Points, in no order, along strands that fork, close into loops and pass close to each other.
Points whose rows are less than 146 apart are linked; no others are. Some points are linked to none.
z_545: [-19 -16  -3 -18  13 -46  -5 -10   1  31 -10   8   3 -15  35 -24 -11  21
 -28  29   8  12  35  67   3 -34  52 -11 -21  -4 -10  -7  22  42  -7 -29
  11 -19 -39  -6   0 -20   9  -9  30 -25 -35  26 -24  20   0 -38  57  27
  -7 -20  11  11   2  59  11   9  -7  -3  58 -41]
z_526: [ 48  -7 -33   9  12  20   6 -18  -6 -27  32  -8 -37  13 -14  48 -52 -79
  17  38 -12  -4  -2 -32  15  24 -23  14   1 -20  14  70  41 -48  -3  25
  38 -12  21 -22 -19   9  39 -13   0  30 -52   0  19  -4 -13  20  13   7
 -18  41  18  -8 -21  -7  -2 -25  13  12   3  23]
z_152: [  6  -3 -11  21   7   4   7  -5 -28  -1  24  -7  -3   1   4  27 -50 -26
 -36  61 -12   5 -23 -44  37 -32  12 -15 -23 -11  -9  37  39   0 -17  53
 -10   8  24 -13  19   5  16 -12   5   3 -60 -30  24 -22 -17 -12  17  -4
 -10  30  26  -9 -31  -1  -5  -3  -3  28  12   7]
z_504: [ -9  45  -4  -8   0  -4   1   9   9   2  -3  -2  -4  19 -28  20  20  -6
  24 -15  -1  10  -1 -35 -14  16 -27  13  12  -6   0   9 -17 -33  -6  14
   0  25  17  11   3  13   7  -1 -17  24  22   5  -7  14 -13   7 -31  -2
  -7  18  -3   5   7 -21  -7   4   8   5 -46  14]
z_995: [ 27  17 -33  -3  14   4   4 -11  10  -1  13 -10 -55   8 -31  57 -41 -61
  12  27 -11  -3 -10 -36   2  40 -24  14 -14 -16   3  62  10 -30 -15  22
  40  14  19  -9 -17   5  67  -2 -14  25 -55  26  10  13 -26   2   9   7
 -43  36  23 -18 -11 -13 -10 -25  14  28 -19  20]
z_324: [ -8  18 -10  23  15  -8  13  -1 -15  26  10  -4  -3 -10   7  23 -41  17
 -72  44  -6   6 -26 -31  34 -47  28 -18 -30   3 -26   5  19  22 -26  33
 -14  20  11  12  21   7  18  -5   4 -12 -67  -9  10 -13 -22 -36  26  -1
  -6  12  39  16 -29  16  12   5 -12  22  24 -18]
z_496: [ 33 -18 -14  20  -7  27  -4 -10 -33 -31  36  -3  -4  12  -3  28 -57 -49
 -15  54   0   4 -24 -55  30  -7 -12  -1  -4 -17   2  55  47 -22 -10  56
   2  -6  37 -19   2  -1  23  -7   4  14 -57 -40  43 -18  -8  12  15 -14
 -11  32  35 -17 -19 -20  -6 -22  -3  19   7  18]
z_505: [ -9 -39 -14   1   9 -26   5 -23  -7  13   3   5  28  -1  43  -5 -20   7
  -3  32 -26  17  15  43   0 -28  41 -14 -15  -6   7 -20  35  31   7 -13
  12  -8 -23 -12  25 -20 -25  -8  31 -10  -9  -5   0   9  33 -31  48   9
  16 -22 -12  11   1  58   7  23  22  -7  25 -29]
z_162: [ 30 -11 -12  18 -31  78  18 -13  16 -21  43  -3  17  22  -8  44 -34 -32
 -23 -24   4   2 -47 -66  12  13 -13  -6  44 -21 -16  16  -1 -75  10  -2
   3  24  46   6   0  18  -9  10 -41  32  38 -26  50 -76  34  42 -64 -25
  43  26 -11  -7 -25 -29   4 -20  10  -8 -32  27]
z_615: [-19  24 -14  -2  10 -55  13   6   9  10   9 -12  12   3  28  33 -23  27
 -51  55 -45  49   0  24  33 -62  49 -14 -11   8  -8  -2  43   3 -23  16
  -7  31   7  -6  30 -21  -6   4   3   1 -23   8  -9  28  12 -54  53   4
 -15  21  -3  17 -15  43  14  36   5  23  24 -19]
z_730: [  9 -29   8  22 -33  54   7  -4 -27 -28  30   4  40  23   7   1 -32  -8
 -34  20  24   8 -34 -61  23 -34  -6 -12  18  -4  -9  -2  15   2  -1  21
 -41  -2  29 -13  17  14 -30   4  -3   3  18 -69  56 -56  17  36 -18 -26
  23  -4  10 -15 -12 -44  -8  -8  -6  12 -12   8]
z_950: [ 51 -38  -9 -11   7  47   0 -34 -14  -8   6  28   0 -11 -10 -10   2 -51
  25 -14  41 -60   9   2 -22  67 -21  -3  15 -16  12  30 -20 -27  16 -33
  26 -28   3   1 -41  23  30  -7   1 -13 -27  40  31 -10 -10  45 -44  25
   1 -30  11 -13   2 -23  -3 -36 -11 -19  16   4]
z_480: [-15   2  11  25  10  -5  13  -2 -19  44  14   6   8 -17  17 -11 -58  40
 -95  37  -3   1 -35 -16  28 -51  49 -22 -34  15 -34  -2  17  41 -18  24
 -30   9   1  18   7  -2  14   0  11 -24 -65 -16  18 -32 -22 -34  25  -6
  -5  -5  46  25 -16  33  15  -3 -23  16  45 -55]
z_247: [ 35  -6  -8  19  -4  37   0 -25   9   7  -5  20  12 -10 -19  11  10 -23
  21 -33  24 -51 -13 -15 -12  63 -19   5  13 -19   1  20 -36 -49  17 -31
  43   0  21  20 -31  24  20  -3 -27  -1  18  28  12 -28   4  33 -68  18
  16 -13 -16  -2  -9 -10   5 -23  17 -23 -17  13]
z_949: [ -1  28   9  15 -12   9  19  15  32   0  14  -2  18   8  -6  29  14 -23
  39 -55 -26  -3 -29 -27   4  42 -27  21  39 -14  17   2 -37 -75   2 -20
  -4  23  23  17  -8   6 -19  16 -28  26  60  21   0 -19  27  33 -50  -4
  25  26 -31  29   2  19   0   8  42 -28 -36   8]
z_245: [ 15 -64 -13  25  -4  14  11 -40  -1   0  22  11  45  -6  28   6 -12   0
  10  -7 -36 -11  -4  20   3   3  29 -27   5  -9   7 -31  13   7  15 -35
  11  10 -12   4  28  14 -47   2   5 -16  48 -16  26 -18  56   2   1  -5
  48 -23 -52   3  -1  47  -6  30  44 -25  -3 -30]
z_989: [ 35 -29 -29  36  41  16  15 -35  17   7  31  27  23 -13   2  44  -3   6
   1  -2 -59 -49 -21  23  -7  45  37 -18 -11 -19  28 -18  -4 -31  12 -27
  73  26 -20  28  16  -3  -2 -14  -7 -19   6  54  16 -47  34  -3 -23  32
  28  11 -47  15 -22  90  29  34  41 -63  14 -12]
z_86: [  0  34   3 -13 -21  25  -2   7   8 -13   1 -17 -15  28 -37  28   4  -7
   4 -19   3  20 -10 -60 -13  18 -34   9  25   2   1  18  -9 -26 -10  33
   0  32  57   3  -2  12  11   0 -27  36  -6 -31  13   6 -22  23 -36 -24
 -18  23  23 -13  22 -62 -17 -14  -6  28 -47  30]
z_891: [ 10  23  -2   0 -30  54  20   1  26 -10  13  -1   5  31 -32  33  -5  -9
 -10 -28   4  12 -35 -73 -12  27 -23  12  48 -16 -10   8 -19 -60  -2  18
  -6  38  49   4  -5  25  -1   3 -48  37  26 -36  28 -35  11  35 -71 -26
  12  18   3  -5   5 -48 -13 -14   3  13 -54  18]
z_295: [ 34 -22 -12  19  39  29  13 -23 -17  27  13  32   5 -31 -17   9 -12  -8
 -28  18  23 -74 -11   1  -4  42  24  -9 -22 -14   9  16 -21  13  -4  -6
  45   4 -24  27  -6  15  37 -27   6 -29 -64  62  35 -32 -17  -7 -25  33
  -4 -27  11  -5 -13  31  19 -21 -14 -23  27  -8]
z_693: [ 52 -41 -16  29   9  52  10 -32   2  10  15  32  27 -17 -14   8   7 -15
   9 -21  15 -79 -25  -9  -9  65   3  -3   3 -27   6   2 -44 -37  17 -30
  48   9   8  30 -22  22  14  -3 -29 -21   0  49  23 -68  24  20 -66  28
  26 -15 -31  -9 -25  27  17 -13  15 -42  12  14]
z_946: [ 13 -77  -5   6 -25   0  -2 -27 -26 -28  29   0  47  12  46  -4 -33 -32
   5  29 -21  34   6  17  32 -31   9 -13  22  -9  11   3  50  15  23   2
 -10 -28  -8 -38  14 -18 -41   3  33  -2  41 -52  23  -4  68  17  53  -9
  32  -3 -18 -17 -18  33  -6  17  29  -5  11 -15]
z_789: [ 11 -22 -10 -33   9 -16 -20  -7  -5 -21   8   5 -28 -23  18 -23  10 -45
  48   2  20   8  55  66 -19  33 -17  25   3  -7  28  16  23  -8  17  -7
  23 -49 -48 -31 -29 -26  13 -24  38  -2   6  32 -20  32 -10  21  37  23
 -11  -6   2  -9  -1 -10  -7 -10  -2  -4  35   5]
z_338: [ 13 -29  11 -26 -36 -11 -36  36 -17 -79  -4 -17  14  14  26 -28   2 -30
   2  32  -4  64  21  19  35 -55 -35  30  19  15  -1  36  65  17  13  52
 -10 -45  17 -68 -21 -42  -6 -17  46  -2   2 -70 -11  15   2   0  67 -12
  -4  34  17 -36  -3 -18 -22   3 -14  11  24  19]
z_161: [ 21 -65 -14  27 -18  28   8 -44 -16 -20  46   1  38  11  41  19 -42 -39
  16   0 -24  13  -8   3  25   0   4 -21  23  -4  11  -2  25 -14  29 -22
   5   0  -5 -15   9  -5 -45  13   1   8  60 -19  41 -29  62  23  13   3
  42   1 -31 -13 -21  40   4  12  34 -20   2 -11]
z_158: [ 41   3 -11 -24   6  23  -8 -26   5 -15   5   4 -31  -2 -27  14 -10 -48
  42 -14  22 -23  18   5 -32  73 -45  13   8 -12  21  44 -29 -39  13 -16
  49 -28   6  -8 -41   8  57  -4  -3  11 -26  36   8  18 -32  31 -22  11
 -24 -10  16  -5  12 -42  -8 -36  -1   4  -8   9]
z_226: [-14  16  -8   2  37 -47   3 -10  23  27  -8   6   7 -23  10  17  25  24
  28   1 -45 -21  15  58 -13  11  26  -9 -14   4  14 -20  -9  -1 -10 -32
  32  14 -37   5   8 -12   2   5   6 -20  16  54 -32  40  16 -17  15  24
  -3 -20 -39  19  17  60  16  32  29 -33   5 -16]
z_651: [-16 -41  -1   6  12 -15   6 -20   1  30  -9  23  38  -6  35 -33  -4  32
 -21  15  -9 -25   7  29  -8 -12  48 -30 -18  -3 -18 -48   4  41   5 -32
   0 -12 -26  11  23  -1 -29  -3  22 -38  -7 -19  -1 -15  20 -19  15  16
  30 -47 -18  15   4  42  -3  17  14 -18  21 -35]
z_738: [-24  18  -5   7  12 -46  -3   2   8  23  -9  -1   2 -15  21  -3  21  17
  33  -3 -26   9  15  46 -13  -1  18  -6  -5   9  12 -26   9   4  -9 -21
   4   4 -30  -3  18  -9 -37   1  13   2  36  16 -31  43  21 -21  25   4
   1 -15 -43  23  25  31   3  19  21 -17  -7  -8]
z_73: [  2  -2  -3 -19  17  -2  -3 -20 -14  16 -13   7 -34 -17  -6 -13 -10  -8
 -15   6  34 -19  22   8  -5  12  -4  -8 -33  -8  -8  21  -8  50  -4   1
  16 -11 -21   6 -17   6  67  -9  15 -11 -61  29  -5  37 -37 -11  13  23
 -25 -21  44  -9   7  -8   1 -20 -34  16  28  -7]
z_863: [-34   7  23 -26 -31 -13 -15  43   9 -32 -33 -20 -13  35   5 -53  34  34
  23 -23   6  34  21   4 -12 -53   3   8   1  25  -9 -36  10  36  -5   3
 -48 -13   5 -15  26 -15 -61  17   7  16  36 -73 -26  20  -2 -16  21 -18
  -3  -8  -9 -13  16 -38 -10   8 -19  25 -13  16]
z_119: [ -2  19   1 -22  28 -24 -14   2   2  18  -7   2 -15 -21 -10  -6  37  -7
  48 -18  16 -29  27  36 -21  50 -12   5 -21  -4  20   8 -23 -11   0 -26
  21 -14 -31   9 -17  -6  26   7  -6 -19   4  67 -33  32 -17   5   1  27
 -14 -12  -4  -2   7   9   2  -6   4 -10   2  12]
z_240: [ -9  46  16  20   5 -16  15  16  42  24 -21   1   8   0 -38  23  52  14
  34 -48 -29 -22 -20 -16 -10  41 -28  20  19 -12  30 -15 -56 -58  -2 -24
  16  31  15  27 -13  11 -10  13 -30   3  51  45 -30  -9  18  16 -56 -10
  15  18 -36  21   4  24   8   7  35 -40 -38  14]
z_539: [-26 -17  14   8   4 -17  -5  -4 -14  51 -13   9  -6  -6  17 -36 -58  31
 -78  21  26   9   1  21  12 -59  41 -12 -28  13 -35  -7   3  68  -3  -3
 -37 -31  -3  17  -8  -9   8   8  31 -21 -60 -30   1 -12 -22 -28  25   5
  -2 -13  60  24  -6  38   0 -12 -26   0  65 -63]
z_532: [-28  57  12  16  16 -34  24  19  33  37 -22   4  12  -5 -22  19  61  45
  15 -35 -47 -24 -12  -3 -15  14   2   8   3  -3  23 -20 -48 -31 -20 -27
   7  31  -1  38   9   9 -15   6 -18  -8  47  51 -34   9  13 -11 -32 -15
   6  10 -41  28  15  35  12  20  23 -30 -48  15]
z_755: [-30  38   2  11  21 -20  23   7  15  38 -28  12  17   0   2   4  26  67
 -46   0 -12 -16 -11  -6  -7 -41  32 -22 -20   6 -20 -40 -24  29 -13 -16
  -9  39 -11  31  23   6 -14  14  -8 -19   3  21 -17   1  -6 -47  -4   2
  10 -24  -9  12  10  24  17  27 -10   4 -14 -20]
z_360: [ -8  -1  13  18 -24  42  -2 -13 -11   2 -19   0 -20  11 -28 -16 -18  17
 -27   1  28 -13 -23 -57 -16   6 -19 -21 -10   4 -18   9 -19  41  -7  26
 -31  13  34  20   1  17  40  -5   3   7 -43 -52  24   0 -43  -2 -26 -34
 -30 -32  32 -16  14 -63 -28 -29 -34  16 -21 -20]
z_801: [  4  -7  17  14 -46  76  14   3 -17 -26  35  -4  31  19  -5  16 -27  13
 -48  12  20   4 -47 -86  10 -16 -13  -7  36  -1  -7  -9   4 -11 -13  38
 -47  19  36 -13  11  25 -22   6 -29  12   8 -84  59 -61  16  52 -57 -50
   9  -6  15 -27   7 -81 -24  -9 -22  21 -22  10]
z_970: [-29   2  25 -29 -40  -2 -15  47 -15 -39 -21 -22  -3  42  10 -45  16  25
  -7 -11  17  45   3 -20   5 -61  -9   3  15  35 -19 -39  18  37  -5  36
 -55  -1  20 -20  18 -10 -57  11   7  10  10 -85  -9   5  -2   1   7 -29
  -1   0  18 -28  19 -55 -19  12 -27  26  -9  11]
z_906: [-43  38  25  -1 -13   3  17  27  -7  23 -15 -10  -4   5  -2 -20  -3  70
 -83   7  11  22 -23 -40  22 -58  32 -15  -7  17 -32 -52 -19  48 -17  32
 -71  35  12  29  37  12 -37  16 -33  -8 -15 -54  13 -26   0 -26 -18 -30
   9 -14  32   0  18 -28  -4  22 -34  21 -10 -21]
z_354: [-16  44  22  -7  23 -35 -18  19  18   3 -28  -9 -25  -8 -31 -18  56  13
  77 -60  -6 -12  26  33 -30  42 -29  18 -13  14  22 -17 -39 -20   1 -21
   5 -16 -13   2 -26  -2  14  17 -12   5  37  46 -54  43 -18  10  -1 -11
 -20   3 -28  13  22  -5   3  -4   8   0 -31  22]
z_638: [  2 -11   1   2   9   7  -3 -10 -20  17 -13  11  -4  -9   6 -20   0  -1
 -14  11  33 -26   4  -1  -7   4   6 -11 -23  -7 -12  -3 -13  26   8  -1
   5  -6 -16  14   2  14  20  -8  16  -9 -37   8  11   6 -26 -10   4  21
   1 -27  18  -2  -1  -5  -2 -15 -17   8   9 -12]
z_392: [ 24 -42  -2 -39 -12   3 -22 -11 -24 -31  -2  10 -15  -7  21 -39   3 -42
  16  10  28   3  46  36 -13   5 -15  14   6 -12   5  23  16  15  23   2
   8 -50 -30 -23 -26 -18  28 -15  39 -14 -19   1  -1  19 -21  17  30  19
 -19 -10  27 -14   5 -29 -11 -26 -16   3  34   2]
z_84: [-29  11  13 -13  -6 -23 -22  26 -14  -2 -31 -21 -34  10   2 -41   0  22
 -18  -6  21  34  17  15   7 -55   5  10 -18  22 -33 -13  14  68   1  19
 -35 -12   5  -3   8 -12   4   8  14   3 -32 -36 -23  34 -28 -35  42  -3
  -5   2  43 -12   5 -21  -4   2 -36  27  16  -8]
z_192: [ -6  20   5  -5 -41  59  32  12  13 -10  11  -7  14  32 -23  10   5  14
 -32 -11  10  12 -40 -76  -2   3  -5  -1  50 -18  -6 -17 -26 -40 -12  32
 -38  40  40   8  21  31 -27   2 -45  16  26 -54  28 -36  20  39 -71 -42
   9   7  -9 -17  16 -61 -20   1  -3  21 -47  20]
z_961: [ 11   0  11 -44 -20 -28 -40  41  -8 -74 -17 -32 -27   0   9 -32  14  -9
  20   9 -14  81  34  31   9 -40 -40  44  10  31   2  29  63  15  13  56
  -6 -28   5 -61 -20 -38   7 -26  32  15   4 -45 -39  42 -33 -14  63 -22
 -28  46   9 -32  -2 -36 -11   2 -23  25  13  24]
z_917: [-28  36  19  -9  15 -24 -17  33  31 -11  -5 -17 -29  -5 -18  -6  38 -11
  85 -42 -13  29  20  31 -18  39 -41  35  11  21  24  -5 -10 -39   5 -22
  -5 -16  -5  -7 -34  -8 -13  12  -4  30  60  27 -34  38 -15  18   5 -14
 -15  27 -24  33  23 -10  -4  -5  15  -9 -31  26]
z_44: [ 11 -14 -26  11  40 -18  17 -27   4  16  19  11  24 -25  14  29   2   0
  14  14 -36 -23  -2  36 -16  30  30 -15 -16  -7  26  -7   0 -11  -4 -26
  48  17 -26  17  11  -5   0 -11   4 -17  -3  60  -2   2  30 -17   4  31
  11   1 -30  18   0  73  18  29  39 -41  11 -18]
z_285: [ 30  29 -24 -17  27  -6  -1  -9  14   6  17  -2 -53 -12 -35  52 -19 -55
  19  15   3  -6   8  -2 -13  56 -26  21 -17 -12  21  58 -13 -37  -3  -9
  54  -7  -8  -6 -29  -1  72 -14  -6  11 -44  61   3  30 -33   7   1  15
 -29  25  19  -9 -15  -9   6 -19   4  13   2  22]
z_10: [ 35 -13 -23  20  39  16  14 -33 -21  27  23  24 -14 -29 -12  22 -47 -16
 -52  38  15 -64 -22  -9  10  20  37 -21 -29 -17  13  29  -4  21 -18   3
  36   4 -28  25  -3  18  57 -19   7 -10 -96  55  27 -19 -27 -17  -3  23
 -29 -17  30   5 -24  29  26 -33 -33  -4  47  -8]
z_931: [ -5  -3   3 -31 -19 -18 -32  19  -6 -46 -30 -25 -42  14   5 -44   9  -6
   8   0  12  55  35  28 -10 -39 -20  25  -9  27 -20   8  31  42   7  30
 -23 -28   7 -35 -19 -31  24 -14  36   6 -19 -40 -31  34 -42 -18  51 -12
 -27  18  35 -25  -3 -36  -7  -6 -39  29  14   9]
z_816: [ 18   9  11  11  -4  23  -2  -9  18  18 -31  12  20  -7 -30  -5  46   2
  34 -46  31 -53  -1 -17 -25  52 -31   7   1  -9   4   0 -55 -28   3 -35
  23  -2  21  22 -30  30  23   7 -23 -20  27  35 -18  -5  -2  25 -64  -4
   4 -21 -18  -4   0 -17  -2 -15  10 -15 -21  16]
z_951: [-12  40  10  -4 -26  15  13  19  23  -5 -19  -3  19  23 -18  -7  43  20
  22 -35   6   1  -4 -41 -14   4 -12   3  39  -3   3 -30 -33 -32  -8  -4
 -26  18  17  12  21  22 -37   6 -31  16  56 -15 -18  -8   6  20 -52 -21
   3   5 -25   4  18 -30  -7   0  10  14 -46  16]
z_75: [-13 -19   8 -23 -29 -12 -25  22  -6 -46   4 -17  11  12  25 -16  15 -17
  35   6  -4  52  19  15  12 -33 -24  19  28  23   2   1  37  -3  13  13
 -31 -20   2 -42   8 -23 -43   0  24  19  54 -48  -7  21  22   9  28 -11
   4  19 -16  -1   6 -26 -20   6  10  13 -10  17]
z_869: [ 15   2  -3 -14 -32  11 -20  11  13 -53  22 -19   5  13  10  16  -9 -48
  55 -25 -12  41   6   1   6  13 -47  17  45  17  15  28  17 -67  17  -7
  -2  -8  16 -25 -27 -11 -26  15   4  43  69 -15   4   6   6  44  -4   0
   4  41 -12  16   2 -24 -18  -8  27  -2 -20  13]
z_642: [-51  35  15 -15   7 -55 -23  34  17  -8 -19 -25 -48  -3  -3 -24  33  38
  43 -23 -16  51  38  58  -2 -30  -2  20 -10  34  -8 -18  21  23  -7 -11
 -27 -17 -22 -21  12 -28 -31   5  -5  22  34   4 -52  59 -11 -36  50 -18
 -18  10 -31  13  15  -9  17  13 -17  21  -2  15]
z_695: [-38  30  22  -6 -27   1  10  24 -10  -1 -18 -17  -9  27  -7 -37   1  46
 -37  -1  25  22 -11 -45   8 -49   6  -8   0  14 -26 -42 -10  55 -12  42
 -60  20  22  11  30   7 -31  14 -17   5 -14 -68   5   0 -18  -8 -11 -39
  -6 -10  34 -21  21 -51 -17  14 -37  30 -15  -6]
z_820: [ 47 -42 -25  48  27  39  21 -33   4  10  18  34  23 -25  -4  27  -4  -5
 -12 -12 -17 -65 -36   8  -4  54  35 -15   2 -30  16 -17 -19 -27  27 -30
  57  28 -10  30   3  13   3 -11 -18 -28 -10  51  34 -79  31   4 -40  36
  32  -1 -41   7 -29  61  30  10  20 -63  18   2]
z_678: [ 15   5 -22  -1  29   4   6 -27  -7  29   9   3 -49 -21 -27  21 -33 -20
 -37  34  16 -40  -5  -5   4  28   6 -13 -35 -15   1  46 -15  41 -23   5
  34   4 -14  11 -11  10  89 -12  -2  -6 -86  58  11  30 -40 -19  12  14
 -50 -13  49 -11  -6  -7  14 -27 -30  23  31 -10]
z_488: [-18  59  10   6  27 -27  15  11  21  39 -41  13  18  -7 -17  17  61  73
 -21 -22 -29 -32 -12   0  -6  -8  16 -14 -14   1  -6 -34 -49   3 -18 -26
   9  38 -11  39  12   7  -2  12 -25 -23  21  53 -29   9   0 -31 -28   1
   4 -10 -25  16  17  32  22  22   4 -16 -29  -4]
z_421: [ -5 -28  -8  10  -2   4  14 -13   6   9   8  12  36  -2  18   8  13  -1
  32 -17 -39 -10  -6   4   4  17  14 -11  15   0  11 -27  -4 -10   4 -36
  -1  16 -10   9  22   8 -49   7   4   1  65   4   7 -11  45   2 -19   3
  34 -16 -53  16   2  30  -4  30  44 -31 -22 -14]
z_134: [-22  -8   4  13  15 -18   5  -5   7  42 -34  25  24 -22  11 -37  18  62
 -45  -2  13 -39 -16  16  -8 -22  38 -24 -26   7 -32 -42 -17  48  -3 -38
  -8   6 -23  36  12   7 -10  11   1 -40 -16   3   0 -23 -10 -34  -1  13
  19 -46  -1  17   6  40   8  12  -2 -12  22 -36]
z_124: [  9   4  -6   7 -10  10  11   2  19  -8  35  -1  10   8   6  35  -9 -49
  44 -25 -21  18  -8 -13   5  33 -28   7  29  -5  12  18   3 -65  19 -13
   1   8  11   2  -8  -5 -22  18 -13  39  52  10  17 -20  21  28 -28  10
  13  35 -23  23 -12  16  -4  14  34 -15 -29   7]
z_287: [  9 -38   2  -7 -19  17 -18  -4 -23 -17 -13   9   0  13  14 -32   2 -25
   5   3  34   0  15  -3 -19  -6 -19  -2  -2   5  -9   3   8  26  16   7
 -13 -41  -6 -10 -10   2   8  -7  27  -4 -14 -34  12   0 -20  11  12  12
   6 -19  25 -10  -7 -34 -23 -22 -15  12  12  -6]
z_24: [-14   8  -2 -27  35 -34  -1 -21  -3  32  -3  -1 -19 -31   3  -6  -6   4
 -30  19  17 -10  31  43   0 -14  27  -6 -30  -6 -11  11 -10  45 -11 -17
  20  -8 -44  14 -13  -8  50  -5  11 -23 -53  67 -20  38 -23 -30  32  44
 -21 -19  39   8  -6  30  18   0 -22   3  54 -17]
z_650: [ 31 -35 -11  28 -20  62   6  -8 -15 -24  47   3  30  17  10  26 -34 -37
 -18  -3  17  -4 -38 -51  20  -2 -10 -11  33 -15 -11  15  19 -42  18   1
  -1   9  27  -8   0  18 -17  12 -16  25  30 -35  53 -75  26  40 -34  -8
  30  15  -7 -11 -29 -18   0 -18  12  -1 -11  15]
z_796: [  9  32  12  -1  13  -9   0  -1  10  43 -38   8  16 -18 -41   3  61  27
  24 -49   1 -70 -12   0 -32  54 -20  14 -20 -12  16   1 -68 -24  -3 -27
  40  12  11  24 -31  23  46   5 -24 -44   4  69 -40   3  -6  18 -54   7
  -4 -12 -17 -12   0   2  12  -9   8 -31 -25  13]
z_241: [ -1  29   4 -18  -6 -16 -25  27  20 -38   6 -28 -32  -3 -10   7  17 -35
  73 -22  -9  42  25  23 -12  21 -45  39  20  28  24  24  15 -41   7   7
  -1 -20   0 -25 -29 -18   5  -1   8  37  42   7 -16  30 -30  22  15  -4
 -26  41  -9  16  15 -29 -14  -8  17   7 -22  18]
z_142: [-27  23   6 -18  19 -49 -30  21   8  -7 -24 -19 -52 -20   0 -22  32  10
  41 -10   6  31  41  67 -11   3  -9  18 -21  16   8  -2  13  20   6  -6
  -3 -26 -47 -13 -10 -33   7  -8   7   7  13  30 -42  58 -19 -22  58   6
 -20   3 -13   9   3  -4  13   2 -17  12  14   9]
z_313: [-53  19   9  -6   1 -43  -1  30  20   3 -20 -22 -16  -8  13  -9  30  33
  48 -16 -41  40  27  50  -5 -21   5  12  -1  23  13 -34  10  12 -10 -17
 -26   2 -21 -10  24 -15 -56   6   9  25  46  -8 -42  47  21 -29  38 -27
 -11  -1 -50  28  24   7   7  20   0  -1 -20   0]
z_842: [ 12 -48  12  -7 -38   4 -20   8 -35 -57  26  -4  37  20  23  -5 -33 -27
 -16  43   2  34   1 -16  45 -51 -22   4  17   0  -4  32  55   8   9  53
 -26 -27  24 -52  -4 -29 -24  -1  35  -3  -5 -68  35 -10  24  17  44  -7
  14  23  24 -28 -13  -7 -17   4   1  20  25  20]
z_112: [ 21 -61  -7  11 -19   0  -4 -16 -34 -43  30   2  40  14  35  14 -46 -36
  -8  54 -12  36 -12   3  49 -34   1 -12  13 -14  15  23  62  -2  16  40
 -15 -29   9 -44  14 -22 -24  -9  26   6  10 -50  26 -13  50   6  50  -3
  21  18   5 -18 -27  25  -6  12  16   4  27   2]
z_737: [ 17 -20  -5  27  15  24   8 -24 -16  25  -3  32  14 -15  -3  -6   2  -2
 -19  11  29 -50 -13 -18  -7  24  10 -14 -17 -10  -5 -10 -16  10   2  -9
  16  -1 -12  30   8  24  26 -12   6 -25 -32  13  18 -28 -13  -1 -32  19
   3 -37  -4   0  -6  10   0 -19  -4 -11  14  -2]
z_703: [-42  17  17 -19 -14 -38   3  32   2  12 -20 -18  -6  20  18 -27   9  51
 -18   6  -1  36  11   7   0 -62  25 -11  -4  17 -17 -44   5  39 -13  -3
 -40  11  -4   2  38  -8 -55  17  -4   1  11 -39 -27  19  12 -34  23 -22
   7 -15  -5   6  20  -6   2  28 -17  14 -19 -10]
z_549: [-37  19  17   3  -5 -27   9  28   1  29 -17  -3   9  11  21 -19 -23  67
 -69  20  -1  31 -16  -1  17 -74  46 -22  -8  18 -31 -41  11  45 -12  10
 -51  20  12  12  42   0 -42  14  -9  -9 -15 -34   0  -5   3 -39  30 -15
  13  -7  23   5  10   7  -2  32 -19  15  14 -34]
z_889: [-35  -2  18 -10  -1 -30 -15  13   2  32 -35 -13 -33  -1  18 -51 -20  32
 -44  -6  34  30  32  50   3 -64  25  -3 -28  17 -46  -7   4  89   5  -4
 -30 -33 -11   2  -1 -20  11   6  23 -12 -40 -17 -29  21 -23 -37  46  11
  -3 -10  53   8   3  11  11  -7 -36  11  47 -35]
z_308: [-20  24  12 -16 -35  30  26  29   5 -10  -9 -12  23  31  -9 -14  28  32
 -19 -13  13  10 -12 -53  -4 -18   7  -3  39  -1  -5 -43 -28 -12 -10  22
 -53  29  23   3  31  25 -54   0 -33  11  46 -52   1 -24  24  21 -55 -41
   9  -4 -11  -5  16 -46 -21   9 -10  25 -43  19]
z_349: [ 19  26   0  -3  37 -18   2 -10  -3  37 -18  11   1 -22 -33  13  38  17
  10 -11   5 -64   3  16 -23  51  -6   0 -33  -6  16   7 -54  -5  -1 -23
  50   2 -20  21 -22  16  49   2 -14 -32 -22  87 -20   8  -8   2 -31  33
 -12 -21  -5 -14  -1  16  16 -12   3 -25  -1  11]
z_427: [-14  14   4 -24  28 -40 -24  12   5  -5  -1  -9 -47 -32  -5 -17  24 -20
  70  -9  11  16  51  73 -18  43 -19  25  -8   7  27   5   8  -8   3 -12
  21 -40 -50 -23 -32 -28  16 -10  13  -4  25  55 -42  55 -21   9  40  21
 -30   9 -11  10   9  -7   2  -6  -4  -7  19  16]

How many points has the smallest loop of links through each point below? Write - if it is on no loop.
z_989 => 15
z_549 => 6
z_949 => 22
z_801 => 6

Name the points in between on the shortest way along the links from the first point to the second, in order.
z_421; z_961 => z_245 z_161 z_946 z_112 z_842 z_338
z_338; z_995 => z_961 z_931 z_84 z_889 z_539 z_480 z_324 z_152 z_496 z_526
z_755; z_789 => z_134 z_651 z_505 z_545 z_24 z_73 z_638 z_287 z_392
z_505; z_949 => z_651 z_134 z_755 z_488 z_532 z_240
